Points, in no order, along strands that fork, close into loops and pass close to each other.
Points whose rows are less than 54.7 apart are linked; no others are. Some points are linked to none.
todef: [ -3  28  10 -19  13 -12  -7  44]
tel: [ -2 -83  24 -12 -20 -46   2  36]
dek: [ 25   8   6  56  77 -14 -51 -11]
vesi: [ -6 -63 -39 -18 -55 -12  30 -19]
sige: [-26  34 -34 -41 -36   2 -37 -21]
remim: [ 44 -48  34  32 -20  25 -19 -12]
Lura: [ 31  -5  28  53  -5  24 -64 -46]
Nitiz: [ 50 -58  27  25 -26  32   9   0]
kadu: [ 16  14  29  22  72 -36 -12  53]
nako: [ 12   0  12  -4  37 -64 -40  34]
Patu: [ 24  25 -10  20 -12  73  23  -7]
zuva: [ 43 -55 -27   1 -36  13  52  -6]
Borok: [ 31   7  32  13  47 -24  -1  61]
poz: [  2   6   4  13  30 -48 -70 -11]
Ditin: [ 14  17  -5 -15  16  21  49  52]
bolo: [-62  21  36 -21  25  43  66 -28]
zez: [ 23 -70  20 -15 -12 -39   5  39]
Didot: [-53  35  32 -15  31  16  21  23]
Sumok: [ 36 -14 -14 -14 -18  15  20  16]
pas: [ -5  -1 -78 -18 -59  -9  16 -55]
duda: [-68  48  37   3  43 -11 -23   3]
molel: [-60  25  29 -22  26  31  58   4]
lebu: [ 44 -15  27  -4  24 -24   8  64]
Ledad: [ 38  12  30  55  -2  48 -46 -31]
Rofuz: [ 23  21 -30   8 -15  52  39  -9]
Faz: [-10 -32  -8 -13 -58   1 -41 -42]
Vov: [-33  44 -14 -38 -14  -9 -36   4]
gezo: [-11  35   2  27  43 -28 -69 -17]
pila: [ 10  -5  -9  22  64 -60 -61  -5]
Ditut: [-63  13  50 -27  21  42  62 -52]
famer: [-60  37  49  -3  42   7   6  13]
bel: [-72  21  71 -26  28  27  26 -56]
Seloz: [-16  47  28  69  54  28 -52 -34]
vegu: [  5  15  14  15  73 -57 -31  41]
Butom: [ 38 -43  21 -22   0 -36   8  52]
Vezi: [ 19  23 -44   6  -8  35  62   3]
per: [-22 -47  14  12 -53  -2 -58 -49]
dakon: [-23 -80  16 -10 -36 -40 -13  17]
kur: [ -2  32 -31  17  13  42  92  10]
bis: [-65  55  22 -12  27 -16 -36   5]
Funi: [ 37 -30  27   7   1 -18 -24  15]
pagu: [ 47  -6  27  38 -12  46 -23 -13]
Sozol: [ 22  -4 -13  40  90 -36 -55  -8]
nup: [-30  55  38  47  31  39 -40 -27]
Noge: [ 24   3 -64 -17 -12 -21  71  13]
vol: [ 16  10   7   0 -19  12 -36  -9]
zoma: [ -3  19 -29 -47  -9 -14  19  38]
Rulur: [-13  42 -81  -7 -27  -8  50 -24]
Zoda: [ 4 38  8 23 -4 75  8 -9]
nog: [ 53 -62   4  13 -26  31  42   6]
pipak: [57  1 35 32 16 45 15 32]
furid: [-50  43 -28 -13   4  33  61  -7]
labaf: [ 23 -27  26  48  -7   4 -68 -50]
Gode: [-20  49  36  38  20  54 -21 -12]
Pek: [  0 -16 -25 -20 -56  13 -22 -40]
Vef: [ -3  29 -81  -3 -44  -6  37 -48]
diz: [-2 34 38 25 38 21 -2 29]
Koma: [ 3 25 -4 11 23 58 83 27]
radus: [ -4 -41  24  32 -30 -10 -67 -51]
todo: [ 20  12   6 -26  24  -6  40  75]
loz: [-12 -26 -36 -64 -42 -43  -9   5]
Kol: [-11 -52  14  -2   6 -82 -56   1]
Teki: [ 43   2  34  49  30  10 -34   1]
Dero: [-49  52   2 -27   8 -13 -33  14]
fuv: [ -5 -59 -55 -17 -51 -29  48 -20]
gamuv: [  2 -16 -53 -25 -58   6   0 -44]
Kibub: [ 14  23 -67  -1  -5 -15  84  13]
zude: [-14  -2  -2 -21 -29 -34 -71 -28]
sus: [ -5  40  15  46  43   1 -65 -23]
Daral: [-27  51 -77  -8 -14 -22  68 -15]
pum: [-12  25   8  -6  26  38  68  40]
zatig: [ 35 -27 -43 -32 -12 -18  60  31]
tuno: [-12  46  17  18  -4  60 -10 -13]
lud: [-32  40   3 -20  11  15  14  28]
seb: [ -6   6 -54 -56 -30 -26  14   7]
Peb: [ -6 -34  11 -23 -16 -60 -49   5]
gaka: [ 31 -31 -27 -32 -23 -11  36  24]
sep: [-18 -51 -20 -47 -51 -39  -8   0]
bonip: [ 13   3  -9 -41  -4 -23   6  44]
sevam: [-32 -71  -1 -27 -48 -41 -13   5]
kuzir: [59 -9 19 29 -8 59 11  5]
Reram: [ 13 -36  11   2  30 -80 -47  17]
Ladaz: [ 46 -38 -46  16 -35  18  65 -20]
Mobiz: [-82  32  58 -19  23  23  13 -35]
dak: [ 30 -29 -15   9 -47  45   7 -37]
sifu: [ -4 -17   3 -20 -22 -42 -55  -7]

A piece is all that can be reached along the links. How many separate loops has the piece of each point below (a circle has one, a figure eight two, a Y none), and how many tips (points with one link)?
Didot -> loops 0, tips 3
Ledad -> loops 0, tips 3
zatig -> loops 0, tips 2
dek -> loops 0, tips 2

Name the points in between on the shortest way along the links from the first point to the second, in order.
Vef, radus -> pas gamuv Pek Faz per
Faz, Ledad -> per radus labaf Lura
pipak, nog -> kuzir pagu remim Nitiz
sus, Sozol -> gezo poz pila
